Each row is a point on a tangle of strands that fork and nearly touch. The rows are in no order.
In the rows, zero is written as 128.
Two points are linked if the straight distance between their rows is under 112. Some points are linked to none.
sode: 149	152	144	105	113	117	100	109	99	167	131	138	130	105	93	144	56	150	153	141	139	124	148	147	127	133	168	108	118
tumo: 131	81	110	137	150	147	122	120	84	85	153	164	102	154	111	104	160	72	85	117	79	153	123	131	141	153	135	163	123
zaba: 145	116	83	110	88	147	74	119	110	146	111	119	129	109	106	87	135	183	119	168	145	104	112	121	166	86	86	81	115
Fepo: 134	115	123	83	159	166	135	161	146	139	143	147	128	135	99	95	125	130	132	146	62	159	162	103	179	109	147	130	111
Biba: 132	147	154	102	98	95	121	119	94	109	112	117	118	120	129	149	119	97	172	135	140	116	140	148	137	147	108	130	115
bapa: 88	177	91	92	135	176	129	127	130	105	116	168	143	180	138	81	165	139	111	104	134	134	151	112	133	154	111	135	148
gasiv: 112	170	131	96	151	174	182	120	195	139	114	165	159	149	143	100	153	148	100	99	161	100	162	82	125	163	159	121	102
lavo: 153	138	129	115	81	124	151	158	142	117	97	127	133	118	118	129	140	155	107	127	169	131	138	132	182	152	160	105	89
moki: 119	127	67	141	101	125	97	134	120	128	105	89	131	133	141	93	127	174	147	157	162	118	67	158	119	71	88	84	146
davov: 124	167	138	155	99	153	139	129	133	123	134	137	103	109	121	137	97	116	107	125	135	150	117	115	72	171	125	168	116
Vak: 110	111	138	141	145	125	181	123	127	112	109	118	102	117	182	123	123	110	141	128	167	100	127	109	86	104	108	141	133
luf: 153	104	156	104	169	136	120	130	105	125	137	127	82	135	110	103	92	93	122	157	130	127	143	106	192	99	148	131	110
zuvo: 80	133	127	133	139	147	137	114	117	156	158	147	169	173	154	71	141	139	99	124	155	122	169	109	120	132	148	174	147
mido: 106	77	121	171	163	126	191	157	143	127	147	124	146	141	148	97	103	134	75	134	162	142	104	127	157	109	163	160	120
kude: 102	110	88	135	133	123	177	153	141	131	112	111	146	139	132	102	99	163	130	127	122	136	106	101	181	90	100	127	142
Mugu: 162	92	102	120	103	77	107	154	86	154	139	117	138	93	98	147	85	157	141	164	159	120	114	169	126	111	139	76	77
tov: 113	140	119	139	75	111	132	150	121	140	90	104	152	105	119	129	120	150	145	115	132	120	153	102	113	119	81	131	137
vodal: 132	156	110	102	148	133	110	121	134	151	147	135	134	152	118	149	113	151	122	108	139	127	106	159	112	143	140	134	140
nudil: 124	73	79	127	135	128	113	137	95	103	131	107	96	136	164	84	127	106	115	169	126	138	81	155	145	68	114	130	142
dekat: 118	93	118	150	141	137	175	136	150	118	102	132	139	103	150	118	165	126	121	118	132	119	131	99	119	125	122	136	116
Lebe: 113	123	87	128	143	127	158	146	132	109	99	124	134	109	149	134	189	131	128	110	121	106	124	89	90	108	87	101	132
saf: 98	188	164	143	121	145	111	101	143	138	145	145	123	155	126	149	110	122	163	116	125	113	141	82	80	150	119	188	156
buli: 91	97	62	136	161	107	144	138	107	120	127	108	150	134	155	101	106	142	93	125	144	106	95	112	164	72	113	120	146
vobob: 128	143	148	82	122	127	118	137	137	105	95	143	164	124	133	163	210	116	136	103	82	145	174	121	111	160	99	114	105
sasi: 172	94	118	138	117	146	74	125	88	146	148	141	103	106	96	96	109	100	93	167	119	130	112	142	135	101	145	108	99
kol: 110	168	98	124	92	187	81	131	118	136	114	130	122	139	126	74	134	158	115	137	137	136	109	115	123	125	87	141	153
Tasaf: 108	151	123	109	65	97	81	98	97	141	108	112	162	147	124	129	161	133	132	125	151	123	136	155	112	154	88	150	149
fif: 87	192	112	94	108	142	145	119	131	104	109	140	171	167	149	117	167	141	107	84	161	111	157	107	88	159	99	131	138
rilu: 129	129	116	178	102	85	94	104	102	147	124	108	141	113	89	162	130	129	141	117	129	118	117	155	117	154	125	152	145
lakis: 116	192	176	116	116	160	117	111	163	136	124	171	127	127	117	137	135	123	128	101	139	132	168	76	86	175	143	158	131
vamed: 81	145	130	166	144	112	135	66	128	129	164	131	129	173	171	99	99	102	123	111	152	113	91	142	151	133	130	192	173
gonir: 131	157	68	86	116	144	117	150	140	116	79	135	152	103	145	119	185	146	114	120	110	105	135	112	81	140	81	77	137
lop: 144	108	187	119	140	130	163	137	143	132	112	144	130	110	133	116	182	98	117	131	141	128	186	115	138	144	172	134	93
suz: 101	121	145	150	104	94	109	109	70	156	113	104	146	104	130	126	75	125	128	141	153	103	159	131	146	102	134	132	134
menom: 94	139	123	158	146	117	143	82	148	131	137	126	124	170	167	108	123	140	116	107	206	105	110	143	159	112	143	148	163
lefa: 148	109	152	162	187	145	131	120	163	111	174	152	77	122	92	138	127	90	118	142	86	140	126	89	150	139	165	153	131
notuv: 131	102	83	137	173	81	179	148	165	122	116	110	138	132	133	163	118	163	132	100	150	112	102	136	131	93	131	119	132
siras: 145	167	85	88	89	118	117	139	125	121	72	125	155	113	124	127	128	181	115	119	150	105	137	109	151	132	104	50	99
fud: 109	155	175	135	103	131	134	106	104	142	151	120	148	142	135	153	127	117	132	138	124	144	140	172	72	167	164	171	144
kiv: 120	113	159	137	187	122	165	107	140	117	167	156	115	151	139	140	125	105	77	128	163	133	124	125	149	159	175	157	124
dase: 146	107	102	100	126	150	90	151	99	124	123	147	120	131	106	99	177	97	114	146	72	147	142	136	122	136	108	111	117
Fogit: 116	126	100	75	152	94	153	142	87	119	116	114	138	122	127	160	94	139	154	118	139	136	146	139	165	114	107	106	120
baruf: 141	128	140	165	159	118	124	96	126	154	145	119	104	118	136	131	81	140	71	107	210	112	124	116	151	135	191	107	129
gam: 105	145	125	132	135	161	181	164	125	124	139	136	104	110	151	114	92	125	112	129	130	147	119	122	83	156	136	156	110
lugid: 116	127	128	98	120	130	136	143	108	128	107	134	157	134	106	129	160	120	98	114	109	160	146	143	148	168	146	142	105
gumap: 146	116	107	148	153	127	97	93	139	130	145	154	97	125	133	101	100	121	59	129	176	109	83	132	152	127	165	110	125
ledu: 133	114	133	144	147	143	94	125	116	129	147	109	71	114	129	88	98	95	157	171	73	126	102	127	103	90	101	124	141
Rakib: 133	129	199	187	134	128	154	102	127	123	183	108	98	116	130	153	88	83	136	145	91	155	93	151	92	142	179	162	127
Fuvon: 154	115	146	159	103	120	79	115	148	163	129	127	128	101	82	122	121	131	153	138	101	106	131	107	140	119	131	130	125
duk: 124	108	102	153	139	170	149	164	173	103	144	172	105	113	125	114	150	122	111	105	78	151	109	101	119	153	132	137	108
Tek: 84	156	144	120	93	131	158	135	126	140	127	89	192	142	150	117	125	165	151	114	142	141	163	130	96	143	115	174	148
ruger: 100	138	99	155	130	129	143	119	163	130	117	125	138	128	136	98	104	155	144	110	145	103	108	74	163	105	87	147	156
lezeg: 194	104	156	113	140	141	137	145	181	154	133	146	141	88	114	160	130	152	147	138	100	143	147	145	127	125	162	90	97
kosat: 145	168	114	89	148	122	146	127	150	142	98	152	136	139	121	160	107	164	135	108	147	117	124	139	138	150	133	91	123
fifi: 155	99	149	152	125	80	84	100	83	128	152	99	107	110	93	164	121	103	181	169	88	128	106	173	158	101	147	130	102
bule: 122	144	159	94	150	136	183	168	172	111	105	170	159	119	156	156	140	121	139	82	104	141	176	94	105	151	126	122	75
Nume: 75	156	127	139	137	116	181	123	100	129	131	124	159	137	165	124	109	149	104	88	201	127	155	112	144	149	147	143	125
mil: 155	130	137	146	117	112	193	145	169	117	91	118	151	112	123	155	121	163	118	110	194	109	138	119	179	144	164	106	96
Laf: 162	90	146	162	144	152	129	95	154	101	168	154	54	119	145	122	150	77	119	145	101	132	102	148	86	141	153	123	127
Zeze: 150	82	160	172	145	106	172	141	132	134	166	108	125	118	141	133	93	121	106	140	156	144	99	153	160	112	177	166	110
dudim: 117	151	108	108	156	160	160	145	178	115	142	176	130	154	136	135	147	128	114	77	88	148	123	101	94	170	124	136	115
reto: 148	109	93	140	121	85	118	153	120	160	103	105	167	97	108	153	143	178	159	127	119	105	127	120	108	93	102	74	144
dek: 120	130	137	110	80	127	104	168	87	118	129	111	114	85	111	150	129	117	157	120	55	172	139	140	60	142	87	127	119
nen: 125	116	133	138	132	111	93	71	100	152	160	106	120	158	128	102	123	96	127	142	134	117	102	142	131	95	128	133	169
nol: 92	161	138	134	114	90	132	108	113	119	93	132	102	119	131	153	110	119	137	108	161	113	140	114	149	151	108	155	134
kovud: 147	115	109	131	85	107	84	164	136	140	100	107	152	95	93	172	157	170	182	128	93	131	134	118	101	114	70	75	129
dova: 119	160	105	89	150	165	148	144	193	98	119	169	149	150	152	141	201	119	143	94	78	131	141	102	68	150	97	114	116
vud: 144	140	141	112	130	141	155	159	189	143	85	137	171	86	107	161	117	185	136	88	108	151	165	106	120	135	136	105	92
Nez: 118	156	102	80	95	188	125	146	151	113	87	144	145	170	134	73	198	129	102	132	107	140	153	94	121	135	92	118	133
mup: 138	104	163	127	96	144	164	145	129	112	145	120	121	135	143	103	136	131	119	150	146	143	132	176	132	153	166	153	123
Ran: 144	137	137	159	69	98	112	101	130	140	80	102	118	111	122	118	113	149	129	131	197	87	116	143	149	115	119	108	122
rigez: 151	103	115	117	143	99	109	106	136	133	130	115	113	128	129	162	118	141	180	147	143	106	97	171	119	88	123	83	137
Fogi: 129	140	172	146	94	114	116	132	101	165	118	109	143	99	108	136	60	149	142	136	170	126	169	134	153	146	161	142	112
rom: 103	181	94	107	106	150	137	143	120	141	92	91	135	139	178	115	95	175	155	120	171	87	137	127	81	90	85	106	176
deg: 161	80	142	140	133	111	91	131	99	141	156	127	117	100	80	136	115	91	106	171	95	142	118	122	169	129	163	130	100
naf: 133	131	123	129	116	77	113	129	95	126	120	112	146	112	91	199	141	129	144	109	104	155	125	164	100	167	109	134	122
Vik: 104	180	155	105	135	120	180	163	141	120	84	136	168	132	152	167	106	137	165	92	132	124	180	121	108	150	117	128	107
Ton: 132	93	136	165	107	81	94	108	93	120	147	87	105	127	118	148	107	97	170	164	104	117	74	164	133	90	98	126	129
Rulet: 121	120	133	131	140	121	98	79	72	117	164	132	103	145	137	112	122	75	108	158	92	124	103	153	99	130	139	134	145
Rosiz: 103	140	135	158	119	96	177	122	146	118	122	108	170	121	131	189	154	139	145	99	139	149	135	147	101	168	132	166	146
tovu: 115	128	183	127	94	139	160	156	147	130	114	105	156	118	138	125	149	131	164	125	134	141	177	128	110	146	114	171	133
zafo: 102	139	151	166	162	119	204	133	121	124	135	122	132	119	154	150	98	129	116	111	194	116	141	110	135	142	149	161	102
vupan: 109	128	113	87	106	99	79	127	72	137	113	108	147	135	121	144	132	136	158	153	127	114	134	163	109	108	82	78	141
Vofis: 107	142	141	130	102	155	138	175	116	97	138	137	123	96	136	156	130	109	146	103	50	169	147	123	52	168	109	143	135
dasa: 167	114	149	129	140	107	154	148	155	139	126	127	120	98	123	164	79	141	154	138	120	124	153	137	120	117	164	89	100
dov: 127	149	135	101	97	118	90	167	108	145	115	109	143	103	114	186	137	140	180	128	53	149	146	121	66	125	79	78	129
pon: 125	153	127	109	110	137	71	85	90	159	152	136	121	150	100	107	133	123	128	138	111	133	124	116	137	126	126	136	157
lurad: 112	146	144	143	157	142	196	143	124	130	143	144	107	116	158	136	49	137	134	109	173	126	111	132	87	144	165	170	118
damu: 151	140	176	86	113	120	118	136	104	134	104	126	109	118	133	142	119	106	140	151	122	134	174	163	112	157	129	109	108
Sama: 105	130	124	117	121	142	144	112	119	146	116	131	165	159	155	97	117	152	72	99	194	107	161	123	170	153	166	121	130
remu: 82	131	126	111	126	141	158	143	120	149	137	118	185	171	132	85	136	151	120	125	111	146	154	133	112	121	118	157	154
Rusi: 132	162	135	102	130	165	118	120	159	160	123	151	138	123	117	118	144	145	141	112	113	138	141	96	73	143	123	127	147
migel: 124	90	95	154	153	149	143	140	145	127	153	131	143	151	144	71	123	144	56	140	164	143	82	136	171	88	153	133	151
fodi: 116	144	161	79	169	168	173	162	151	117	126	162	123	128	160	107	157	98	125	119	97	129	191	104	104	145	120	128	98
Gop: 101	177	101	111	77	129	153	137	147	111	79	112	185	148	144	150	184	165	126	81	137	123	147	112	93	149	93	114	133
Logis: 138	125	146	149	169	124	172	98	179	124	154	134	138	176	158	140	136	139	90	107	199	111	98	148	151	144	162	154	142
koruv: 137	180	147	110	119	136	163	149	185	156	70	129	195	124	140	143	101	196	124	92	154	120	184	106	139	135	142	103	108
Fufoz: 80	185	94	127	129	130	99	101	111	159	131	128	128	129	150	117	97	157	116	94	171	95	148	86	99	109	105	122	161
lata: 125	120	139	150	148	128	107	88	158	141	158	152	120	130	100	141	144	97	121	129	97	128	110	91	161	136	152	165	154
Mikik: 134	112	84	139	148	108	61	83	91	127	133	124	79	115	132	94	72	120	101	152	155	104	84	136	159	74	121	96	122
nid: 142	131	104	140	142	93	191	133	166	92	119	127	125	128	149	182	122	145	170	88	148	119	117	145	123	141	108	122	122
Kugi: 163	128	149	65	161	122	149	129	115	119	113	152	105	113	143	144	125	92	120	149	108	126	155	140	138	136	158	112	108
Zaso: 123	82	158	155	157	110	135	120	101	87	172	140	127	144	103	128	177	62	110	138	90	144	151	124	158	144	163	176	133
Nama: 116	112	77	128	166	141	128	128	135	116	113	138	112	144	157	86	172	115	120	119	120	98	110	107	115	86	97	107	163
dogen: 108	158	78	112	137	158	83	130	118	123	127	110	112	140	137	110	164	152	153	144	95	125	79	118	109	92	61	82	178
gitak: 156	100	126	126	137	89	106	129	94	127	119	131	159	85	96	170	133	140	138	128	114	142	138	166	125	154	153	115	81
leta: 110	144	87	101	124	122	67	151	102	121	113	101	164	150	130	121	190	162	155	147	89	129	109	116	118	107	59	91	163
Bes: 97	173	194	142	129	119	143	86	100	157	154	132	161	154	140	144	115	96	147	127	149	125	185	133	108	166	161	175	138
vob: 125	116	162	135	111	144	167	152	150	102	129	99	116	130	136	117	135	140	169	144	114	144	133	146	144	128	127	166	121
tafi: 110	136	96	98	132	154	74	151	103	140	153	124	117	141	131	123	144	136	161	149	65	151	89	152	76	115	91	115	157
Ras: 121	136	150	89	155	87	183	154	107	119	99	110	155	129	151	176	96	129	176	107	145	142	167	151	127	114	104	113	96
Feto: 126	128	103	133	79	119	90	155	129	120	119	89	115	134	145	132	127	140	154	146	130	128	72	160	125	108	47	107	145
nunem: 102	151	125	128	121	81	85	91	52	145	125	104	151	144	135	134	96	135	141	146	149	111	144	147	137	104	96	117	157
kifa: 152	107	142	96	169	158	88	105	125	142	155	154	96	159	120	77	93	105	95	163	151	123	120	123	201	109	173	127	124
vun: 164	101	191	149	140	116	154	124	123	130	173	100	99	103	119	161	94	102	168	160	94	142	114	174	113	117	161	142	131
tesa: 103	162	120	178	136	109	73	83	110	131	154	104	97	141	153	120	42	117	124	126	146	109	74	142	142	100	122	146	165
dabo: 155	127	150	169	176	91	117	100	137	160	139	151	108	105	111	160	89	121	92	121	149	107	135	119	152	141	189	124	127
Kar: 156	116	155	99	160	177	118	150	162	145	172	148	134	152	97	113	142	138	132	159	63	170	136	129	133	141	162	129	116
buge: 112	166	147	103	92	122	121	144	145	134	76	117	191	122	136	164	179	151	141	93	111	140	184	120	92	146	92	125	121
dunel: 91	175	98	125	133	150	104	124	139	144	133	106	142	140	144	110	105	153	154	116	150	110	123	106	58	106	82	142	186
rusod: 167	84	107	150	149	74	162	136	109	106	120	113	108	110	99	191	74	119	159	125	140	120	130	139	183	100	141	105	99
tikek: 141	100	142	89	167	173	123	151	118	118	148	144	101	147	125	62	130	98	127	161	98	130	148	113	160	93	118	117	127
tazel: 106	142	100	112	134	146	139	114	108	109	107	162	145	178	133	113	152	110	80	106	135	143	126	119	132	172	134	144	130
sizep: 148	156	123	140	141	92	180	139	163	93	114	115	110	140	130	156	54	153	157	100	170	124	95	139	157	137	126	125	128
Kef: 151	117	122	89	107	150	68	149	161	148	122	131	149	115	86	122	175	161	178	151	70	135	120	114	151	108	101	81	113
vosi: 145	76	127	138	124	107	147	141	127	125	160	115	120	103	125	167	116	118	156	146	90	153	105	181	116	108	136	131	121
fab: 92	158	100	160	102	138	106	91	163	132	115	113	140	153	129	109	149	155	128	88	159	101	109	89	131	102	80	149	188
Kab: 117	125	135	197	128	85	125	101	109	146	149	107	154	121	119	150	94	137	127	117	139	124	107	144	123	131	148	180	154
Bufe: 112	126	147	155	161	140	131	103	104	110	157	161	108	156	137	85	116	90	58	124	161	127	123	117	170	137	167	174	135
ver: 153	120	102	116	142	124	101	113	141	131	142	163	107	118	109	136	132	133	97	123	132	140	84	150	135	150	147	110	125
dadib: 170	145	122	138	114	85	161	154	147	110	106	117	131	127	101	181	77	166	150	91	159	156	114	160	171	164	141	109	103
zulo: 141	142	136	89	140	94	89	126	94	166	118	152	163	119	108	169	95	154	127	122	106	145	157	161	129	153	155	84	94
Zubo: 143	98	108	121	113	132	123	130	121	93	128	112	92	134	131	105	131	103	136	157	126	132	85	151	158	118	109	126	111
bem: 127	127	200	177	143	126	145	103	109	144	130	143	105	115	133	138	122	96	95	134	164	103	162	126	109	160	180	160	121
silon: 127	116	189	147	187	148	175	114	123	90	172	168	92	161	155	113	142	59	82	142	164	128	136	130	117	166	193	155	112
bolav: 144	98	130	189	176	166	137	104	150	109	175	149	90	145	144	99	164	86	106	145	102	128	102	131	81	115	149	153	160
fozul: 122	110	125	147	133	175	97	128	134	118	168	139	76	111	105	97	135	101	149	149	45	149	121	99	98	110	125	139	151
nefum: 140	106	92	93	101	104	82	155	60	138	130	114	149	110	102	161	122	168	170	155	123	123	121	177	124	104	100	54	96
zis: 142	130	137	61	186	151	142	136	104	109	148	170	115	155	144	124	146	68	109	128	80	156	159	142	142	142	153	122	116
pas: 145	160	153	78	120	180	88	117	149	155	112	170	147	139	124	102	157	126	109	145	100	140	173	105	102	146	143	121	131
zino: 135	93	89	119	128	166	69	136	96	116	145	132	98	143	130	112	190	106	137	142	48	148	96	141	87	116	94	111	135
seb: 138	116	104	81	117	155	93	155	129	143	113	124	134	135	94	103	153	155	138	169	100	119	125	125	174	98	115	70	96
Tev: 98	112	88	186	152	103	123	116	128	117	138	116	124	123	183	81	83	112	81	118	168	117	79	120	168	72	111	142	142
nomo: 139	123	165	160	150	118	178	139	165	145	124	125	138	115	133	142	78	161	124	119	206	109	155	117	145	126	167	123	109
vabi: 135	164	107	105	140	103	146	113	159	138	101	120	122	142	132	139	114	170	185	95	176	82	134	127	117	126	121	75	145
riduf: 126	128	194	145	123	137	165	130	104	122	115	118	112	108	136	98	125	85	109	140	161	130	180	114	139	137	177	171	115
Dofe: 144	60	158	179	140	121	164	138	161	102	169	121	92	111	129	141	135	86	120	149	120	144	114	145	165	126	159	174	108
Bap: 134	138	91	87	112	156	88	138	119	121	86	153	168	127	108	103	207	135	109	122	93	144	146	113	120	134	101	86	127
vone: 117	139	130	148	126	107	147	95	124	124	119	103	107	146	174	123	114	130	136	111	202	89	115	151	107	103	136	125	153
Zal: 136	115	100	56	159	152	121	151	130	99	130	168	117	141	120	121	169	119	105	138	78	156	129	144	136	144	132	105	118
Zuz: 160	86	105	135	170	95	165	154	152	110	131	114	126	111	113	194	116	137	130	111	115	128	116	130	162	105	141	130	104
ralok: 114	150	86	105	128	149	137	111	140	137	122	137	151	162	144	88	126	166	88	108	173	117	134	110	157	103	135	101	149
Vus: 151	159	143	91	155	146	154	143	181	116	132	170	119	122	119	159	150	125	118	99	107	161	123	132	137	182	144	137	98
gogus: 147	81	129	126	167	144	129	139	81	85	174	148	91	148	128	121	132	59	70	149	100	151	90	151	146	126	165	148	110
neket: 86	163	152	183	114	114	117	60	126	132	164	98	129	153	179	120	54	119	140	120	175	101	105	155	126	116	121	177	170
nosem: 121	150	83	94	84	115	102	119	96	137	88	105	115	117	122	104	97	158	126	139	160	111	130	118	168	110	95	71	104
Burem: 81	150	135	122	133	163	119	122	121	117	153	142	115	159	138	114	123	99	136	125	109	139	134	105	105	135	106	175	162
fuf: 115	104	106	160	135	181	120	145	144	128	156	146	114	118	119	112	147	122	130	124	67	146	104	117	67	132	115	162	147
gire: 125	71	151	130	106	95	139	151	84	102	133	102	121	73	124	151	148	90	146	140	70	151	156	132	136	124	116	131	84
Tadan: 145	119	87	150	153	98	92	100	144	141	136	119	103	122	124	119	95	147	91	134	168	110	71	140	178	81	128	97	120
Lebos: 140	107	121	144	118	88	115	132	66	163	120	104	118	78	115	131	91	109	120	153	110	117	145	115	108	102	132	113	120
Sabot: 126	115	127	158	110	124	102	131	113	123	146	80	90	118	124	133	97	126	184	166	85	133	91	134	100	91	91	149	164
Sogeb: 111	154	92	131	84	151	110	129	138	135	96	96	137	136	160	96	115	187	145	131	176	78	110	120	128	77	91	82	173
gimun: 141	113	146	124	148	129	125	121	124	124	158	123	129	137	127	154	164	115	163	143	57	141	118	158	120	121	131	128	134
runad: 157	100	129	166	92	128	134	132	152	98	114	124	84	101	122	113	127	105	98	144	160	114	82	130	178	113	128	139	114
Gigu: 156	65	148	161	158	123	145	128	138	110	143	142	121	134	121	112	180	102	90	127	125	144	135	141	164	135	165	174	116
vona: 96	165	137	124	117	161	115	131	138	110	150	158	155	155	138	133	184	114	144	103	105	132	163	87	30	150	89	180	159
tate: 167	111	119	130	124	114	127	147	129	141	132	119	106	94	118	142	67	151	119	146	171	118	105	146	126	108	155	78	97
Kete: 112	120	97	170	165	150	119	120	146	132	144	143	109	121	136	95	151	114	103	124	109	127	90	105	80	110	115	139	159
pulu: 138	132	133	87	91	111	99	127	130	99	96	117	144	132	116	152	201	98	162	122	103	138	126	138	141	154	81	115	138
moku: 158	133	144	110	142	149	173	147	206	105	118	159	94	125	128	147	122	133	140	107	133	132	116	100	152	153	130	127	107
Suk: 133	186	100	99	73	132	123	166	137	141	72	123	164	133	116	146	94	200	124	102	142	144	143	121	122	149	116	82	115
kaduk: 150	96	147	147	150	158	150	152	182	115	163	155	76	89	113	138	115	105	117	126	74	157	114	90	122	126	155	122	118
zisem: 158	121	127	95	118	137	123	148	174	159	109	116	174	129	122	133	175	182	176	132	91	127	139	133	127	98	110	76	125
Bot: 141	128	159	97	86	159	75	114	93	163	108	131	159	137	130	83	166	116	113	152	120	122	174	130	106	130	143	122	138
vimu: 125	129	165	158	116	137	103	105	97	137	158	119	101	138	123	128	113	96	119	155	104	145	116	148	94	146	168	168	138
kez: 117	129	149	131	142	127	111	77	116	138	167	141	113	167	118	110	99	108	105	137	163	129	114	132	202	133	175	142	144
tudin: 140	148	124	112	98	148	61	120	149	157	125	130	126	130	94	112	156	122	151	145	87	117	129	105	137	122	103	128	135
Repi: 155	99	119	160	112	151	75	113	114	133	155	146	93	135	107	76	160	82	93	154	110	145	91	137	152	127	141	140	127
tel: 145	123	172	148	176	122	128	107	100	145	145	160	112	100	107	154	125	102	101	129	122	136	155	108	117	165	189	144	104
beg: 140	151	138	136	146	166	174	128	199	119	118	150	107	152	140	104	149	145	104	112	168	119	122	89	137	155	141	131	119
kasa: 128	64	120	110	115	103	125	152	90	99	138	97	109	114	125	142	175	83	154	150	68	140	134	148	162	107	93	124	118
Tato: 109	153	82	114	89	162	101	133	141	152	119	129	165	147	116	81	138	172	95	121	133	112	130	91	136	135	116	124	141
vunal: 103	184	130	138	93	108	120	132	113	140	80	106	155	116	126	153	100	147	150	99	174	110	157	109	119	149	111	132	138
mipon: 138	139	120	141	105	113	127	137	119	109	145	130	77	100	121	158	84	111	128	119	96	142	96	126	70	139	109	146	140
bik: 115	101	104	89	150	95	141	142	70	103	135	114	127	141	115	146	133	83	155	143	95	132	140	136	169	102	107	119	125
rofak: 116	88	117	161	142	124	118	121	117	125	155	118	121	130	166	73	106	105	83	154	138	142	74	150	154	65	130	157	146
sutav: 132	115	104	132	103	96	144	156	115	165	79	104	171	82	107	139	110	163	143	130	133	111	166	109	134	118	111	87	110
Kurut: 135	133	112	123	84	102	132	167	153	112	106	111	144	105	87	170	98	169	152	112	122	151	108	129	153	154	104	119	109
Gamo: 102	143	129	100	108	179	133	163	165	106	123	138	151	148	151	135	205	122	157	95	73	153	141	107	56	152	64	144	147
mosol: 148	59	122	144	165	105	99	108	95	145	161	130	134	117	90	142	112	114	79	152	144	132	112	127	180	92	181	116	106
bolap: 111	127	169	103	173	151	166	112	145	126	129	162	121	140	142	111	152	116	135	125	132	105	180	87	133	133	151	144	126
lebab: 135	129	201	127	168	148	161	102	124	133	152	158	105	134	169	124	151	75	106	141	154	112	158	124	78	161	187	160	110
lum: 166	75	139	170	125	132	102	103	130	99	151	129	74	106	122	122	151	55	112	146	104	142	97	127	120	119	126	142	119
fizum: 128	148	88	123	116	116	155	118	151	122	83	113	119	137	158	135	111	180	141	113	172	72	113	117	151	102	108	83	145
rifaz: 134	115	105	121	77	102	143	167	120	111	100	91	135	129	128	155	116	165	169	130	140	137	98	170	132	129	90	113	118
zave: 163	128	147	115	125	145	142	155	185	161	107	128	174	110	106	123	154	177	126	128	125	131	145	119	133	131	153	104	112
gaki: 137	114	135	179	86	127	108	102	140	125	120	107	121	120	124	91	120	120	100	143	193	114	95	152	175	118	137	138	138
Pive: 99	119	154	179	115	81	157	109	122	141	130	104	162	132	129	150	151	141	128	120	161	128	141	145	150	169	154	191	135
dig: 135	104	138	113	106	112	145	142	120	129	132	130	132	130	110	131	130	129	106	146	161	141	142	161	181	149	161	147	104
ges: 108	148	117	117	89	116	105	101	138	119	106	121	143	154	102	136	203	121	129	99	124	122	117	129	130	155	91	137	151
raziv: 110	151	145	113	128	147	124	121	134	113	152	133	130	144	121	135	161	94	175	136	72	135	153	131	97	129	98	142	156
dozot: 173	120	147	164	90	103	88	111	137	146	104	102	102	100	99	151	110	146	157	154	155	104	130	137	151	121	136	114	112

Follow the links from the first point to the second, and from the first to the third. Name the last point that the two ways share.
kovud, vob, fuf -> Bap
Suk, Zubo, zulo -> Kef
gitak, rofak, zaba -> Kef
vimu, Zaso, Pive -> tudin
baruf, lavo, neket -> menom
vodal, deg, kasa -> bem
bik, dunel, mosol -> bem

A fork is a point with three links, a tip a point with one. Leave the first point through the second and follow the links. Name the first fork or tip that comes.
Rusi, lakis -> vimu
Rosiz, Pive -> suz
vun, vosi -> Bot
dov, kovud -> dase
